A landscape with many peaks, sampled at points; each row gives a point and its height.
From any point a climber steps to the highest of the 3 points nearest to it. It stops when none of these is higher. Distance is the straight distance between rows; heights are no part of it.
Kufup: [-17,4,3,-1,4,-4,11,1,6,15]  height 397
Tosiz: [20,4,4,3,-11,0,-15,5,-5,-28]  height 698
levub: [14,11,17,1,-15,-3,-11,-10,-3,-28]  height 657
tov: [15,-12,-19,2,-1,9,-16,14,-14,-23]  height 530
zif: [4,-20,-21,5,0,12,-11,14,-17,-18]  height 411
Gek: [16,8,10,-1,-8,-3,-13,-7,1,-18]  height 615
bufik: [-14,1,2,-1,3,0,2,1,4,9]  height 597
zuna: [16,1,0,0,-4,3,-16,3,-2,-17]  height 817
tumup: [11,9,8,-6,-3,-7,-11,-16,9,-7]  height 697
fori: [-15,6,2,-1,4,-4,16,4,3,18]  height 427
Gef: [11,5,6,-4,-1,-5,-13,-9,7,-7]  height 544
Vuf: [-11,1,4,-4,4,-6,-4,-8,12,6]  height 453
Lub: [-20,5,6,-2,3,-12,12,-6,15,14]  height 610
bozud: [14,14,16,-2,-14,-5,-10,-14,0,-24]  height 616
pebuf: [23,2,-1,3,-9,0,-16,8,-9,-31]  height 781
Gizu: [-13,3,4,-4,1,-18,8,-25,28,10]  height 388
zako: [-14,1,2,0,4,2,1,3,3,9]  height 617
Manen: [19,6,6,1,-8,-1,-14,-1,-3,-21]  height 706
Dep: [-5,8,-2,-1,6,-5,28,3,0,32]  height 392
nuge: [3,-4,-3,0,2,5,-15,2,1,-7]  height 568
Bura: [0,0,-2,1,6,3,24,8,-10,30]  height 354
mufo: [-11,0,1,2,3,5,12,9,-6,14]  height 632
pami: [3,-5,-4,2,7,7,23,9,-16,27]  height 353
Suk: [-1,-17,-16,5,1,13,-9,14,-15,-11]  height 425
Zal: [-17,8,4,0,4,-10,19,-1,10,20]  height 520
Saro: [21,-3,-7,3,-6,4,-17,10,-9,-27]  height 816
mita: [7,-23,-25,1,1,10,-11,16,-26,-23]  height 385
zevu: [18,-7,-13,3,-3,7,-17,11,-9,-22]  height 689
bavi: [-2,-3,-2,3,4,9,21,11,-14,21]  height 366
fabam: [-16,3,4,-2,4,-5,4,-4,11,11]  height 527
Sive: [-9,-10,-8,5,2,13,-2,12,-10,-2]  height 480
Difo: [21,0,-4,3,-6,2,-17,7,-5,-23]  height 886
Duvog: [-5,3,0,1,5,4,24,6,-6,26]  height 355
vev: [-5,-1,-1,-2,4,3,-8,0,5,3]  height 836
fuve: [-20,4,5,-1,2,-15,17,-12,23,14]  height 643
pudom: [-9,-3,-1,2,3,8,13,12,-10,12]  height 611
Bilum: [-3,-13,-10,5,3,13,-7,13,-10,-8]  height 452
masi: [-13,3,5,-5,3,-16,6,-19,22,10]  height 508
setu: [2,1,3,-4,2,-3,-11,-7,8,-1]  height 464
lib: [-2,-9,-9,5,2,11,-10,10,-6,-6]  height 506
Zib: [-1,4,-4,0,7,0,27,5,-5,34]  height 367
Zodip: [12,13,13,-6,-6,-10,-5,-21,7,-10]  height 492
suvas: [13,11,17,3,-19,-3,-14,-7,-5,-32]  height 566
dom: [-2,-5,-2,4,2,11,19,13,-16,18]  height 372
veraf: [-11,8,1,-1,4,-6,26,1,3,26]  height 442
kod: [14,13,14,-4,-9,-7,-9,-16,4,-15]  height 553
Vezab: [-3,3,-2,0,6,1,26,5,-6,30]  height 359
neged: [-9,-3,-2,3,3,6,-4,6,-2,4]  height 791
kuzu: [11,3,2,-2,-1,-1,-15,-4,5,-8]  height 570
Fod: [9,-10,-13,4,1,10,-15,10,-7,-14]  height 499
Derez: [14,-5,-10,3,0,6,-17,8,-4,-16]  height 588
sevuv: [-19,7,6,-1,3,-13,19,-7,16,18]  height 699
luz: [-10,2,6,-5,3,-13,2,-18,21,8]  height 414
dala: [-2,-4,-3,0,4,5,-11,4,1,-2]  height 707
bubok: [-13,4,2,1,4,2,16,7,-1,18]  height 589
zuba: [-11,4,4,-6,3,-11,1,-16,18,7]  height 415
pitis: [-2,-21,-16,6,2,15,-2,16,-20,-12]  height 417
Lirad: [-4,1,3,-4,3,-5,-8,-7,10,4]  height 457
Kido: [-5,-12,-7,6,2,14,7,15,-17,1]  height 308
Felof: [-3,-18,-13,6,1,15,0,16,-19,-7]  height 412
leze: [-3,4,6,-8,-1,-15,0,-25,22,3]  height 104
sep: [-18,3,3,-4,4,-10,7,-8,14,12]  height 539
tode: [10,-15,-17,3,0,10,-14,12,-12,-18]  height 436
femif: [-9,-6,-3,4,3,10,3,11,-8,5]  height 622
nifom: [4,-4,-6,-1,9,2,25,3,-11,39]  height 320
sibir: [16,4,1,0,-3,1,-17,-1,2,-14]  height 731
raras: [16,11,16,-3,-11,-6,-10,-12,1,-19]  height 590
fosiz: [-12,-1,0,2,4,5,3,8,-4,10]  height 679
Repup: [-1,4,5,-7,1,-12,-5,-19,18,3]  height 44
pufit: [7,9,10,-8,-3,-11,-4,-25,15,-4]  height 314
pab: [-5,4,6,-7,0,-16,3,-26,24,6]  height 189
tunu: [-5,-6,-5,2,3,8,-9,7,-2,-1]  height 634
biper: [-12,6,2,0,4,-1,20,4,-1,21]  height 533
vure: [-5,-9,-3,5,3,13,14,14,-16,9]  height 467
nof: [4,0,1,-1,3,1,-13,-2,5,-3]  height 472
falop: [-18,3,5,-4,2,-14,10,-14,20,12]  height 604
zosak: [18,8,11,1,-13,-1,-14,-4,-3,-26]  height 620
Firif: [17,7,9,4,-15,-2,-15,1,-8,-34]  height 473

Two climbers start at each pair of points below. Name the first point that both come to, or write never.
zevu and kuzu => Difo
nof and Sive => never
pab and Repup => masi
setu and raras => never
leze and Gizu => masi
Firif and tode => Difo
